Points, in no order, along strands that fork and pass close to each other.
(in the rows, 128 means zero)
Points whose rows are less than 150 apart are linked; no others are.
depog: [107 185 127  69  88  54 114 117 204 134 117 158  87 151 144  67 104 139
 156  95  53 111 123 102  79 148 124 156 172  73 122 143 119 112  95  98
 148 113  72 167 111 100 166 175 112 134 144  89 158 124 188 157 131 133
 116]
Dati: [175 157 185 121 133 138 144 121 120 140  51 154 154 205 152 118 101 204
 142  65 118 133 153  88 173 126 115  72 131 103  93 177 147 111  98 131
 146 179 123 164  97  86 110 123 166  93 105 100 116 180 120 180 137 126
  99]
depo: [163  99 114  86  83 137 151 132 122 139 109 144 120 131 136 134 136  89
 120 141 131 190 141  95 166 133 116  79 140 156 198 126  95 142 157 154
 184  80  91 154 134 205 113 157 169 197 161 124 117 121  91 108  95 145
 109]
Gal: [123 124 168 151 124 144 191 165 130 110  70 106  96 117 143 156 175 118
 129 115 221 129 106 163 130  77 176 108  94 109 129 177 142 150 189 103
 190 133 119 145  89  97 112 121 147 107 145 112 122 122  93 110  99  95
 193]
tadop: [139  89 113 103 148 154 158 144 116 163 118 139 130 154 151 138 158 104
  73 133 167 128 157 100 129 128 170 103  93 158 147 123 136 133 141 112
 142  67 124 147 120 165 108 165 163 157 177 139 123  98  24 104 104 114
 126]
zir: [115 111  65 116 141 149 156 130 172 118 138 115  87 126 194 116 133 149
 122 119 103 142 185 111 133 152  95  98 143 144 191 151 105 153 133 103
 172 126 111 121 135 121 168 114 159 142 145 137 102 131  93 121 121 143
 109]
Gor: [187 149 198  89 157 157 122 131 110 186  62 168 189 238 130 110  74 169
  84  75  94 137 146  71 154 135 135  93 119 122  84 142 156 111  76 133
  88 119 128 171  98 143  92 135 160 120 131 132 130 191  89 172 132 127
  73]
rogof: [129 164 124  87 133  81 113 118 164 181 149 167 138 188 116  77  99 120
  95 111  47  99 120  95  84 152 141 160 141 113 112 127 133  93  75 104
  92  83 126 178 124 125 146 165 100 148 143 136 159 135 147 145 146 127
  97]
Selek: [153 119 100 113 161 175 151 120 152 135 112 142  94 203 194 106 122 187
  92  89 107 110 230  88 142 134 109  72 114 135 161 187 126 133 114  90
 167 149 128 131 109 102 154 100 181 110 141 129  98 156  50 137 121 147
  88]
vab: [124 107 127 151 185 184 133 146 117 149 148 129 170 163 114 140 105 127
  65 126 119 107 165 128 131 138 139 140 101 146 102 118 152 124 100 116
  39 110 170 101 120 132 133  94 123 112 126 171 132 147  84 118 154 129
 114]
filon: [ 72 128 149  90 147 168 150 115 155  99  89 120 112 113  81 122  72  81
 110 150 120 119 153 127  84 112 132 101 170 160  84 152 152 169 131 127
  77 144  72  91  40 137 129  90 153 147 178 122 126 111 134 117 138 139
 178]
digim: [139 119  72  95 163 167 161 121 173 145 137 129  82 174 197 104 135 149
  92 114 107 126 210  92 108 149 125  89 123 144 179 165 113 141 117  97
 165 113 114 125 114 121 165 128 176 145 171 142 105 131  48 116 125 146
 103]
sosen: [ 98  89  89 162 150 165 148 138 145  87 146 104  95  91 157 153 142 153
 137 127 144 133 175 148 135 121 104 117 116 133 132 136 110 156 129 114
 137 165 146  74 117  99 157  82 140 116 123 150 105 117 106 102 142 141
 147]
Zibu: [168 111  95  59 118 139 120  92 147 168 144 151 137 193 101 103 110  88
  88 120  81 163 179  81 123 150 139 119 138 172 162 110 116 116 108 134
 106  49  87 162 116 207 121 157 138 208 183 143 140 120  73 121 115 148
  84]
fozo: [101 110 145 183 135 161 110 130  97  84 165  81 126  53  99 162 146 112
 135 155 187 106 102 181 124  98 134 162  95 133 101 101 132 152 138 144
  96 153 164  80 116 103 122  90 109 103 103 141 129 110 137 106 158 141
 164]
rofo: [136  97 135 104 108 166 161 137 123 137  93 137 119 124 127 148 140  93
 114 131 150 179 147 111 168 117 129  70 129 154 163 145 120 155 153 137
 172  99  93 141 113 180 109 133 179 171 164 121 116 115  73 112 102 133
 128]
guni: [122 157 106 106  80  56  94 116 132 134 184 135 107  93 117 111 151  93
 145 159  89 106  74 106  94 136 130 180 129 135 163  89 100 101 133 125
 139  61 129 159 176 175 135 207  94 153 142 140 165  97 161 138 105 141
 121]
Bufe: [ 66 126 129 120 157 174 150 123 147  83 114 106 121 108  80 126  91  95
 107 142 127 103 157 140  96 116 129 121 149 156  88 139 154 173 140 122
  77 145 117  85  68 113 151  70 149 129 162 132 124 118 131 108 148 133
 164]
Gabut: [121 143 141  93  68  81 125 141 125 127  95 150 123 113 133 127 120 120
 164 127 135 171 101 115 158 128 100 100 158 132 168 133  96 124 134 150
 197 121  91 165 144 156 114 133 134 153 122  93 127 132 178 130  95 130
 122]
Madez: [175 142 127 169 158 101 164 155 132 128  98 124 129 168 184 131 164 199
 180  95 145 112 123 157 139 140 147 148  92  59 114 178 142  98 130  84
 166 167 164 132 193  41 133 151 120  56  79 123 118 147 107 155  91 104
 126]
Tur: [124 124 126  82  98 142 105 102 132 127 131 146 146 141  72 115  56 105
 116 131  75 171 154 116 153 155  98  95 196 160 142 137 116 134 130 143
  93 128  71 110  82 175 126  78 132 190 140 119 111 131 186 120 158 159
 104]
gaf: [104 122  92 116 153 162 114  97 134 121 178 117 138 104  72 130 107  82
  98 162  90 110 133 131  96 139 144 144 157 172 133  98 131 136 125 145
  41 101 116 100 107 171 143 123 121 163 160 150 135 102 127 109 156 145
 128]
lub: [136 108 145 172 170 163  81 128  92 117 138 133 197 148 107 148  78 169
 115 128 113 143 145 140 181 142 110 125 126 148  94 107 137 108  82 151
  55 172 167  76 134 107 132  48  98  92  81 151 103 186 172 146 174 138
  92]
melum: [175 123 161 107 174 173 130 144 114 185  99 155 193 235 132 116  82 143
  48 101 108 119 161  95 138 135 145 118 103 145  97 142 162 119  86 118
  58  97 146 139 111 147 113 114 148 125 140 156 132 178  70 142 144 116
  89]
mapi: [155 141  91 139 147 124  94 115 112 137 145 144 165 154 160 111  92 198
 143 101  68 146 168 121 164 155  83 107 140 112 126 123 113  99  96 124
 120 172 138 119 157  79 166  86  93 115  70 112 106 168 177 154 158 142
  75]
lelob: [157 123  93 149 165 126 153 142 125 155 140 127 115 160 206 105 143 186
 136 112 106 127 169 131 140 146 109 129 108 100 154 154 118 116 115  93
 155 156 156 132 175  79 150 132 128  94  89 139 113 149  91 137 109 121
  91]
Dadu: [113 177  93  95 108  39 102 130 174 129 131 146 103 129 164  90 130 148
 174 113  73 116 122 115 101 155 110 169 161  86 140 120 106 104 115 106
 159 121 111 166 166  97 170 164  91 121 104 101 143 128 191 158 125 123
 115]
Zariz: [118  81 107 152 147 195 135 142  89 112 138 102 150  98  97 176 167  81
  67 156 176 125 139 152 135 109 163 141  69 170 117  90 145 134 141 145
  73  71 152  89 109 153 107 117 144 128 169 155 125  93  67  83 147 146
 143]
nabut: [117 150 167 111  95  99 103  96 107 150 156 141 148 111  44 125 129  63
 115 171 128 110  73 109  89 118 152 169 131 151 119  81 139  92 132 160
  96  66 124 144 138 205  79 170 101 156 159 135 154  94 140 121 109 143
 131]
lavel: [127 156 190  89  84  94 125 119 114 152 102 148 131 115  63 126 144  68
 133 136 134 127  68 102  88  99 148 154 116 133 119  93 137 117 143 133
 136  73 108 167 137 190  64 175 127 159 175 120 171 101 118 120  71 126
 153]
Lafep: [139 164 234 113 110 109 107 134 105 153  25 157 176 156  79 129 104 140
 143  93 142 154  54  97 148 117 136 110 127 118  72 129 147 118 121 145
 133 158 115 177  94 126  61 123 135 125 112 117 141 150 142 156 127 108
 134]
gefes: [ 85 111  75 142 166 152 153 120 161  90 160  97  84  95 138 124 132 134
 138 139 110 112 170 149  98 126 100 143 150 129 120 126 124 159 139 105
 109 154 136  77 109  92 169  97 135 121 131 144 124 107 127 107 146 137
 154]
pagi: [126 121  53 135 128 119 141 131 148 120 175 113  90  92 200 124 157 151
 149 136 114 142 147 143 131 149  85 131 144 132 190 124  97 146 138 121
 168 128 119 126 176 128 158 148 135 143 117 138 114 122 117 113 118 125
 121]
kiv: [126 142 132 113 105 107  98 114 111 150 150 153 157 128  69 123 103 103
 112 153 102 130  98 111 131 136 134 141 141 150 138  89 132 107 119 155
  94  99 126 141 139 181 104 136  99 150 133 131 143 120 163 137 133 140
 114]
zup: [ 84 176 108 107 129  82 115  90 177 112 155 129 107 114 107  86 101 107
 150 136  71  81 110 138  64 149 128 169 180  99 101 126 135 123 123 118
  89 145 112 127 120 107 164 134  89 128 129 112 151 112 202 137 148 121
 144]
bedup: [107 175  98 101 101  60 108 112 154 144 179 135  93 104 123  86 141  92
 146 140  70  89  86 120  61 132 143 193 148 108 140 101 121 105 121 108
 133  85 122 164 153 141 148 175  87 149 149 129 165  99 166 142 116 129
 135]
Bis: [151 142 121 175 136 130  77 122  89 155 215  83 117  79 141 127 162 131
 144 159 129  91  75 149  98 120 134 206  84 106 153  73 126 122 110 147
 108 124 163 106 164 130 133 173  81  99  79 144 146 106 126 134 124 140
 124]
zuf: [103 104 152 128  98 128  97 113 103 103 126 137 176 115  74 140  64 131
 138 143 130 167 135 136 171 137 104  80 169 166 109 120 124 129 128 167
 110 177 113 104 101 151 118  47 111 153  99 112 104 149 209 117 174 148
 110]
fura: [136 149 215 134 124 127 103 134  85 161  70 150 207 151  75 147 102 121
 126 128 152 141  59 113 151 124 148 112 119 135  71 124 151 105 111 159
 101 145 142 157 124 132  80 104 114 125  97 124 139 146 146 149 146 109
 121]
vamob: [137 137 126 119  69  73  87 118 103 127 175 136 130  92 104 119 157  85
 138 166 134 121  65 108 119 114 121 153 115 154 177  88 105  99 148 157
 150  59 127 160 185 208 112 202 115 154 145 121 152 103 151 131  81 149
 124]
Pigap: [ 94 124 160  85 134 179 160 130 135 122  88 108 113 112  85 141 101  78
 102 135 137 134 148 122 103 114 143  93 158 161 101 141 146 174 151 128
  93 113  80 109  53 150  99 116 175 163 195 120 120 106  88 102 111 155
 163]
liliz: [119 151 124  64 124  96 110  97 152 166 163 158 129 163  76  86  97  83
  85 134  45 107 122  98  79 142 145 164 153 139 122 106 130  99  96 120
  72  70 102 157 109 175 127 161 103 180 184 136 166 114 138 135 142 133
 112]
Fef: [ 98 116 116 166 144 159  83 112 110  90 192  81 119  56  83 150 119 117
 137 162 138  94 114 176 105 125 122 176 127 138 108  83 136 152 129 154
  68 160 156  63 116 119 142 101 105 115 100 146 131 112 163 120 172 148
 159]
rata: [161 115 144 109 152 170 161 135 131 139  84 144 119 207 173 126 126 177
  98  81 136 132 199  86 162 118 116  59 110 133 141 188 141 132 112 107
 170 156 126 140  91 110 128  97 184 117 136 120 101 163  54 146 125 133
 109]
kotul: [109 124  67 132 129 146  87  96 121 106 215 101 122  60  85 130 122  81
 119 182  87 109 119 139  83 131 123 154 154 163 150  82 117 133 140 156
  65 102 123  92 130 182 155 148 112 161 149 149 138  81 145 110 150 161
 131]
rokuz: [130 143 150 125  96  80 120 136 115 113  56 141 137 133 146 134 119 178
 180 107 156 158  99 129 175 136 113  99 154 100 114 146 115 114 130 141
 194 177 115 161 139  96 135 124 125 113  88  80 108 157 184 153 123 104
 118]
Vopa: [127 162 119 142 169 114 153 122 173 134 154 119 105 149 144  98 128 147
 137 115 101  49 136 151  51 143 154 190 130  87  84 143 151 118 129  74
  93 158 149 116 149  43 154 154 112  87 116 134 155 118 120 123 118 107
 158]
fufo: [130 144 165  81 107 102 129 131 116 180 104 150 133 146  90 111 129  93
 112 121 123 122  92  88  92 119 159 141 124 136 123 107 138 129 126 114
 128  79 108 173 117 166  75 175 131 157 161 126 158 118 101 132  94 122
 134]
gupe: [114 127 131 161 104 126 136 127 110 112 154 115 118  67 118 155 164  85
 134 159 178 111  77 151 103 110 141 139 110 134 134 110 124 146 176 138
 137 117 139 126 148 144 110 150 130 131 133 127 138 100 134 122 122 127
 165]
Matol: [ 95 112 151 175 142 151 144 132 120  89 121 106 127  97  94 148 148 124
 139 129 187 104 122 171 130  98 146 144 107 113  86 128 137 153 155 122
 105 168 155  91 117  76 123  83 116  91 108 141 122 122 138 111 152 127
 186]
Moma: [134 147 189 178 105 107 158 145 125 113  64 118 128 122 121 150 163 146
 174 111 209 144  77 162 150 100 164 116 115  95 100 160 135 122 160 133
 188 167 147 148 129  89 111 107 128  90 100  96 121 137 145 140 123  91
 170]
zop: [128 135 166 145  99 109 179 158 144  97  67 116 103 116 136 146 168 138
 171 107 211 137  95 162 136  97 157 117 126  92 131 176 136 142 177 121
 207 151 125 153 113  95 113 124 144  99 122  98 118 138 135 128 102  83
 182]
gup: [101 104 114 128 135 174 123 117 105 112 154 106 145  92  74 160 134  62
  88 162 137 110 124 134 110 121 146 136 125 175 126  83 142 133 141 150
  63  75 137  99 112 180 117 130 141 155 177 146 129  88  98  99 140 147
 148]
malel: [167 149 154  94 137 123 116 120 119 164  74 175 175 206 137 106  81 164
 112  79  87 147 152  77 164 136 116  88 146 125 111 151 137 114  80 124
 128 137 114 165 111 113 126 126 139 126 111 119 119 169 130 167 139 131
  80]
Nuga: [159 115 114  86  63 117 131 127 123 119 124 139 124 126 123 135 145  73
 132 152 128 191 110 103 155 115 107 101 139 162 189 120  89 119 163 155
 187  44  86 153 163 224 110 196 161 198 165 134 127  99 118 113  60 152
 109]
gemuv: [151 105 145 149 117 116 158 167 109 154 111 148 132 139 166 143 186 127
 110 120 182 167  92 116 166 111 156 111  64 129 169 139 133 119 144 127
 198  94 143 172 162 157 100 156 138 130 141 122 133 122  71 122  82  87
 122]
kerud: [129 178 151  53 112  69 106 120 179 174 120 172 117 188 128  67  97 139
 114  83  45 105 113  83  76 145 134 155 148  92 107 137 130  93  77 101
 120  95  83 184  97 119 145 182 110 146 160 127 160 134 153 163 141 132
 107]
pes: [109  87 128 190 152 155 155 146 114  82 122 100 122 107 128 152 157 158
 145 114 174 134 161 159 166 103 117 120  91 122  89 150 118 151 131 124
 129 178 169  64 101  72 132  46 132  91  94 138  99 142 118 113 149 132
 156]
Gome: [119 173 103 121 153  73 144 109 207 134 146 143  90 160 153  72 118 152
 141 103  84  62 140 128  50 151 145 184 152  66 100 157 146 112 115  68
 115 145 124 139 138  58 162 173 110  98 129 118 154 124 139 144 121 120
 138]
sobup: [120  63 125 200 108 169 137 150  85  69 143  94 124  49 128 178 170 110
 121 143 207 178 115 171 189  77 130  90  74 153 126 140 107 140 147 175
 159 123 151  86 116 143 114  89 162 130 128 130 105 122 127 107 147 127
 137]
dila: [120 176 182 110  89  71 130 123 151 125  67 139 122 118 109 126 135 125
 182 122 156 107  74 127 100 120 141 146 150  99 106 144 140 128 151 112
 173 145 118 172 127  93  93 157 118 107 120 105 161 127 163 149 110  96
 170]
Lidof: [146  84 131 181 157 168  82 138  68 134 184 107 160 101 121 153 135 160
 118 149 142 144 124 152 170 117 121 145  79 129 130  89 124 129 101 163
  91 144 167  77 132 117 130  98  91 102  82 147 112 146 126 128 155 140
 106]
meb: [164 116 159  68 127 124 137 140 117 198 105 162 141 194 115 110 135 106
  87 109 120 144 130  74 125 129 148 119 108 133 133 115 128 122 107 108
 136  71 112 175 109 180  80 172 155 172 165 137 145 131  50 131  94 121
 111]
vule: [137  75 136 171 148 170 121 144  82 124 116 143 176 141 111 158 110 150
 103 120 146 173 156 121 208 117 112  76 100 148 121 135 132 132 111 154
 117 170 154 108 114 117 131  50 125 115 102 140 102 175 124 123 158 131
 100]
nore: [138 106  84 166 125 129 101 135 122 108 216  78  91  60 196 133 168 157
 167 161 129 123 113 178 132 120  77 179 125 124 165  92 100 150 128 167
 159 153 145  76 165 130 148 168 106 101  83 128 122 112 148 116 150 127
 131]
Viner: [125 141 112  74 115 138 112  87 160 142 145 148 132 154  85  91  66 101
 115 117  41 154 159 106 118 152 105 119 189 147 140 135 112 129 115 136
  95 109  71 128  82 169 146 114 123 199 163 117 123 129 172 124 158 152
  96]
viga: [ 99 124 132 153  83 127 120 122 110  69 154  99 111  39 110 161 151  84
 155 175 176 123  83 170 104 102 120 115 141 144 127 122 114 154 180 159
 162 127 128 114 140 159 117 132 140 129 133 116 135 100 161 112 112 134
 171]
deda: [146 111 110 151 134 117 164 173 139 133 130 111  99 118 203 143 198 145
 123 127 180 143  99 150 147 115 146 137  93 115 184 149 132 137 161 109
 198 111 136 155 181 125 118 167 153  98 133 143 133 124  78 112  76  87
 141]
kivo: [128 118  98 124  77 105 116 131 113  98 146 127 130  94 144 138 117 123
 150 150 132 176 114 139 175 145  89  85 161 153 172 124  86 139 152 167
 175 133  96 129 150 160 141 116 138 171 117 104 111 132 200 115 115 140
 119]
foru: [116  98  55 120 142 173 145 116 152 117 149 117 100  98 156 141 127 116
 118 140 108 155 187 120 127 143 112  87 139 166 167 137 106 157 137 118
 134 110 129 104 125 145 165 120 148 162 158 143 111 111  91 111 138 156
 128]
Ripip: [100 178 110 121 134  63 119 113 175 145 164 143 105 124 125  84 122 115
 141 128  68  73 103 123  50 144 150 197 146  83 104 117 139 103 105  96
 104 113 139 155 151 100 156 170  81 117 123 129 170 111 167 142 135 115
 139]
Viver: [122 141 130 168 167 124 144 120 152 120 153  99 109 125 138 117 152 145
 150 130 121  65 132 167  78 139 147 190 118  95  93 126 146 135 132  92
  99 185 177  85 153  48 136 137  94  80  99 145 143 113 116 121 135 123
 160]
bubef: [141 145 131 136 107  72 127 144 113 151 123 154 129 132 165 128 160 133
 151 128 145 133  89 120 149 126 133 142 107 111 156 120 125 121 121 118
 180 122 140 178 185 125 122 158 110 115 105 126 147 127 140 142  92 107
 118]
pilu: [169 147 180 123 148 155 160 145 129 137  53 153 119 210 165 119 118 193
 111  73 130 125 173  86 171 110 128  61 119 112 113 182 154 126  99 109
 153 175 128 152  91 101 116 119 185  96 126 115  96 167  83 157 127 124
 116]
dipo: [164 126 110 169 164 103 144 159 121 148 134 133 115 150 220 123 171 189
 149 112 131 129 134 143 160 139 133 148  85  78 161 149 127 103 125 102
 175 153 161 135 205  74 140 156 120  90  96 144 120 146  87 138  86  96
  98]
kesez: [162  81  97 129 150 166 147 141  97 151 150 131 143 145 139 153 165  94
  71 135 158 145 154 111 157 128 154 107  81 165 159  99 131 129 134 135
 119  66 146 136 139 171 119 138 148 145 165 152 126 102  43  98 121 127
 112]
vom: [ 79 159 112 111 114  85 122  98 174  83 105 127 105 102 119 112  82 141
 175 122 106 102 152 139 107 157 100 123 200  96  91 135 126 134 130 122
 130 182 103 105  99  84 164  95 112 108 107  75 118 130 218 134 151 135
 135]
Regev: [118 169 124  93 105  95 136 108 187  86  76 138  88 142 151 101  89 179
 180  84 105 105 174 109 114 155  98  99 203  84 103 167 131 127 117 120
 149 191  81 119  81  72 159 120 137  96 120  67 100 146 191 156 148 135
 125]
Sege: [144 127 173 133  96 107 147 155 102 164  91 155 144 133 127 145 159 122
 133 119 170 165  71 111 153 108 143 115  96 116 137 132 134 119 131 131
 183 119 128 190 151 150  89 141 130 130 130 118 131 135 109 142  93  96
 132]
Dedot: [148 105 140 165 173 187 118 140  90 127 105 136 198 187 116 149  84 178
  93 116 122 151 171 130 198 125 104  99 114 152  94 133 145 111  84 140
  70 162 171  97 122 115 134  47 120  93  94 151 106 198 136 148 163 144
  83]
kimeg: [154 117 101 179 123 124  87 126  96 142 224  82 111  62 172 129 163 155
 166 156 134 109  74 169 124 119  95 195  98 109 162  84 106 130 111 164
 143 139 160  96 171 129 145 177  92  93  68 134 128 107 143 129 143 135
 120]
Zoso: [124 113  63 154 133 123 130 145 142  94 177  84  81  63 212 129 173 159
 167 143 130 133 127 176 141 132  84 157 135 117 185 118  96 152 144 143
 184 137 130  99 174 127 144 162 130 112 107 145 124 111 135 112 117 114
 131]
Gosi: [158 151 142 172 136  86 144 135 149 110  99 116 119 136 157 133 169 166
 195 106 168  99  96 173 111 147 153 170 118  62 107 145 128 111 144  91
 164 184 166 125 185  50 132 149  92  58  74 126 134 127 142 136 111 102
 155]
maba: [104 118 121 146 179 180 122 135 122 122 148 130 159 143  94 142  88 132
  80 141 110  95 161 129 133 134 120 137 132 170  99 125 149 143 106 127
  33 145 148  74 101 126 145  69 119 110 122 160 122 151 118 124 170 130
 125]
Vagos: [154  73 111 154 159 192 125 152  74 149 145 127 153 139 131 171 176 100
  57 148 175 144 145 129 165 121 177 122  40 154 140  87 141 120 131 143
  82  63 162 119 138 168 108 127 143 131 155 154 126 110  32  85 124 126
 111]
Peb: [125 162 110 116 102  48 106 140 140 128 127 145 113 121 158 106 135 152
 179 130 113 120  96 123 124 142 114 159 134 102 154 115 108 107 125 125
 177 123 131 171 186 112 142 168  92 118  99 112 146 125 178 153 103 113
 112]
Risu: [151 109 130 185 180 161  99 140  85 152 186  99 151 136 146 137 138 168
 134 139 109 123 138 146 145 125 119 170  87 106 121 101 135 117  92 143
  74 154 188  83 162  88 137 124  87  84  70 160 121 146 111 144 149 130
 110]
teg: [ 75 138  65 131 163 129 147 102 188  98 166 105  68  83 140 100 122 108
 143 148  85  92 161 153  51 141 125 166 168 115 122 136 129 146 138  93
 103 145 117 103 112  93 181 136 127 131 155 128 141 100 136 111 130 116
 161]
gofe: [126  98 134 115 156 162 178 151 119 157  99 109 112 153 153 141 170 109
  75 121 177 100 160 124 106 125 185 115  73 147 126 149 151 153 155  88
 145  90 126 140  93 122 109 151 173 137 184 140 126  97  28 102  98 112
 160]
Bik: [145 160 129 158 115  63 122 118 149 100 121 109 106 101 147 128 150 144
 209 123 165  87  86 165  95 146 134 189 135  70 107 124 127 110 145 106
 162 169 158 131 192  62 137 156  81  68  74 110 146 116 173 139 121 101
 161]
mov: [105 117 163 118 135 168 189 162 125 129  76  92  97 125 134 143 165  98
 102 124 191 117 126 140  97  93 177 109 103 139 105 165 159 152 162 100
 151 107 114 131  75 109 101 128 163 119 172 126 121 101  67 107 106 118
 191]
zud: [143  79 147 198 152 165  96 142  59 133 158 115 164 107 107 161 142 123
 104 139 177 151 106 150 172 107 146 127  64 148 127  97 129 119 114 174
  92 126 176 103 137 136 110  94 111 111 101 141 116 146 113 132 148 138
 112]
goz: [134 146 178 170 110  82 125 131 123 111  54 128 150 135 127 150 143 156
 186 113 187 136  61 140 163 129 154 123 126  80  86 148 134 106 138 137
 181 181 150 164 150  80 111 121 106  89  77  93 133 141 164 159 126  90
 142]
vused: [121  85 129 181  86 153 128 138  94  63 151  97 130  36 121 178 163  90
 131 171 194 157  91 173 158  86 119  85  99 150 130 138  98 137 184 180
 162 112 132  92 134 171 120 117 163 145 145 123 114 103 140 110 129 136
 158]
lilu: [133  99 117 150 127 137 126 133  99 121 109 145 151 141 142 135  99 167
 129 112 138 165 162 125 195 128  95  78 128 137 131 144 130 127 121 140
 150 175 141 117 128 107 154  65 126 116  88 124  99 173 149 132 146 124
  98]
Sizi: [131 148 171 105  44  60 113 141 112 120  88 145 136 105 115 127 143 109
 168 131 151 177  66 120 161 113 108 117 142 123 164 133  96 106 145 161
 215 103  85 177 162 193  89 162 138 156 130  98 149 137 175 143  74 119
 126]
mav: [107 111 120 117  80 102  93 122 105  96 145 128 140  89 114 146  84 130
 159 148 130 175 131 141 164 145  92  78 170 147 135 117 104 132 143 159
 150 170 102 109 133 152 134  79 129 168 103  97 106 138 229 118 150 149
 113]
Ralos: [126 139 114 114 147 110 158 130 155 135 107 140 110 161 166  97 132 173
 135 100 121 103 163 115 124 141 115 109 134 100 134 163 131 125 118  85
 153 160 132 143 132  84 146 123 145 100 121 126 112 143 105 144 113 126
 113]
zun: [113 172 218  92  89  94 115 121 126 143  41 151 141 128  91 125 102 118
 159 104 149 142  64 111 114 115 131 119 156 104  73 128 140 128 140 136
 148 148  94 173 100 124  74 134 136 121 121 114 150 135 162 146 119 111
 162]
sez: [146 105  88  71 140 176 136 107 156 158 139 141 129 174  96 123 100  84
  73 134  91 158 182 101 118 151 136 105 154 175 156 125 123 132 121 134
  90  66  95 131 101 197 129 136 154 195 188 141 125 112  69 109 139 146
 107]
kemad: [120 150 129 158 144 114  97 121 112 147 180 117 127  97 114 121 139 106
 128 147 123  83  81 136  79 127 151 197 104 111 117  81 145 122 125 128
  84 123 160 128 155 109 122 160  91 110  96 145 149 111 136 135 142 130
 142]
fibe: [155 113 150 148 199 201 141 152 105 153 118 136 185 214 133 145  97 159
  48 116 123 109 195 115 153 127 138 123  90 149  99 138 163 121  96 114
  40 112 176 106 124 123 122  75 138  95 124 170 123 187  62 143 148 125
  88]
Zogov: [122 115 123 131 104 113 138 138 124  99  85 135 122 124 154 142 114 171
 162 106 153 161 150 135 173 139  87  78 150 119 142 153 108 137 135 140
 181 185 106 124 120 105 148  83 139 118 101  91  96 159 174 127 132 118
 111]
bisi: [101 121 137 107 115 150 111 112 130 108 119 144 162 125  76 130  59 121
 112 124 105 157 155 125 153 150 105  88 174 173 105 124 127 140 119 147
  81 154 102 101  77 149 124  56 126 151 119 120 108 151 190 122 168 147
 113]
Pobe: [143 113  54  98 132 171 125  94 142 135 163 131 132 135 119 125 116  94
 101 138  86 165 181 106 139 157 115  97 153 165 174 128 111 145 132 139
 112  94 117 119 122 174 154 124 141 190 165 143 114 113 105 106 145 150
  99]
fil: [115 107 162  92 116 186 157 135 121 131  75 125 126 110 100 149 134  82
 104 135 158 161 145 124 131 100 142  71 137 155 128 140 133 162 155 141
 127 106  89 127  67 172  94 120 182 170 187 128 117 100  73 102 107 137
 148]
Fabe: [146 127 154 113  52  80 122 130  99 128 119 151 132 110 101 130 154  84
 144 159 142 162  78 107 144 104 109 126 123 148 170 110 100 107 154 160
 174  70 100 160 165 215  89 184 137 171 156 117 146 113 142 122  66 131
 121]
nagi: [144 125 115 163 162 131  78 118  94 121 140 129 181 140 134 135  88 198
 146 125  81 153 158 136 181 146  87 129 136 115  96 110 125  95  91 148
  89 184 169  92 158  85 150  80  86  88  51 132 110 176 177 152 168 136
  73]
runas: [ 76 158 118 111 110  87 101  98 153  98 128 132 120  98 100 112  74 124
 165 140  94 113 118 142 101 155 111 119 197 112  98 120 125 139 133 132
 102 161  99 117 103 125 153 101 107 137 125  98 129 114 225 133 151 131
 138]
zaf: [110 161 135 131 102  74 137 116 166  98 111 125 100 104 128 124 133 124
 179 128 162  93  95 158  82 130 141 165 159  88 108 139 134 137 156 109
 155 154 134 141 143  86 123 140 106  96 115 108 144 111 174 132 115 105
 170]
Sufun: [126 158 140  95 122 108 141 116 168 111  79 145 106 164 152 106 100 173
 157  90 108 114 168 100 130 137 101  97 170 101 117 172 134 123 104 105
 149 185 100 142  84  89 139 124 152  92 119  85 100 150 154 154 137 128
 115]
Nifa: [118 106  79 158 134 163  78 107 101 100 216  88 118  44 101 144 129 112
 134 175 111 116 121 153 109 132 107 145 140 160 138  79 106 143 133 166
  82 129 136  71 122 164 153 126 114 148 121 160 126 101 152 112 161 158
 130]
dutir: [116 156 116  61 133 123 113  92 179 164 157 150 128 174  89  80  79 101
  88 118  23 128 145  98  85 150 122 142 184 132 119 138 125 104  95 131
  69 102  70 136  76 157 156 130 109 183 175 122 141 136 165 134 171 148
 102]
kop: [124 126 138 160 124 132 153 139 122 122 146  98 106  83 145 147 191  99
 132 145 198 101  86 162 100  98 168 159  90 125 144 124 139 141 174 114
 153 106 149 133 156 107 110 165 125 108 135 140 150  93 101 106 108 113
 185]
ser: [151 118 117 166 138 131 162 161 125 131 128 100  90 107 184 157 206 126
 125 130 198 113 101 165 122 103 168 155  66 111 151 141 137 133 168  93
 174 106 160 145 174 106 114 170 135 111 131 147 137 107  85 108  99  93
 160]
kaniz: [159 119 121  73 119 121 125 122 131 187 122 175 131 187 141 100 127 108
 101 116  99 161 146  80 140 137 136 109 126 150 169 120 117 126 108 112
 147  81 105 175 134 176 120 156 140 182 160 134 133 128  77 124 105 138
  95]
buda: [ 76 108 123 144 176 186 138 138 128  88 129  98 149 125  77 155 106 112
  78 140 131 102 172 138 121 109 118 131 125 166  90 127 155 157 124 117
  53 138 136  66  73 110 143  48 132 119 146 161 117 134 122 112 170 147
 157]
kan: [138 128 132 181 182 149 119 138 123 146 182  94 128 136 154 128 154 155
 144 130 109  78 134 164 102 129 141 201  89  98  97 107 151 122 111 112
  72 160 191  81 160  66 125 139  86  80  81 159 133 124 107 126 146 124
 147]

Follow the links from the first point to the second, and from the first to the third. Name the last point that the two ways share.
Viver; Nuga; Regev: Ripip
dipo; rofo; Risu: Ripip
maba; Gome; zuf: Fabe
Bis; kiv; rata: zir
kaniz; Selek; Zoso: zir

A fork is a point with three links. Follow the links from the first point to the second and name the forks in between, in order.
mav; vab: Fabe
kemad; rata: zir
Fabe; Regev: Ripip
Vopa; bisi: Ripip > Fabe
Gor; zup: Fabe > Ripip
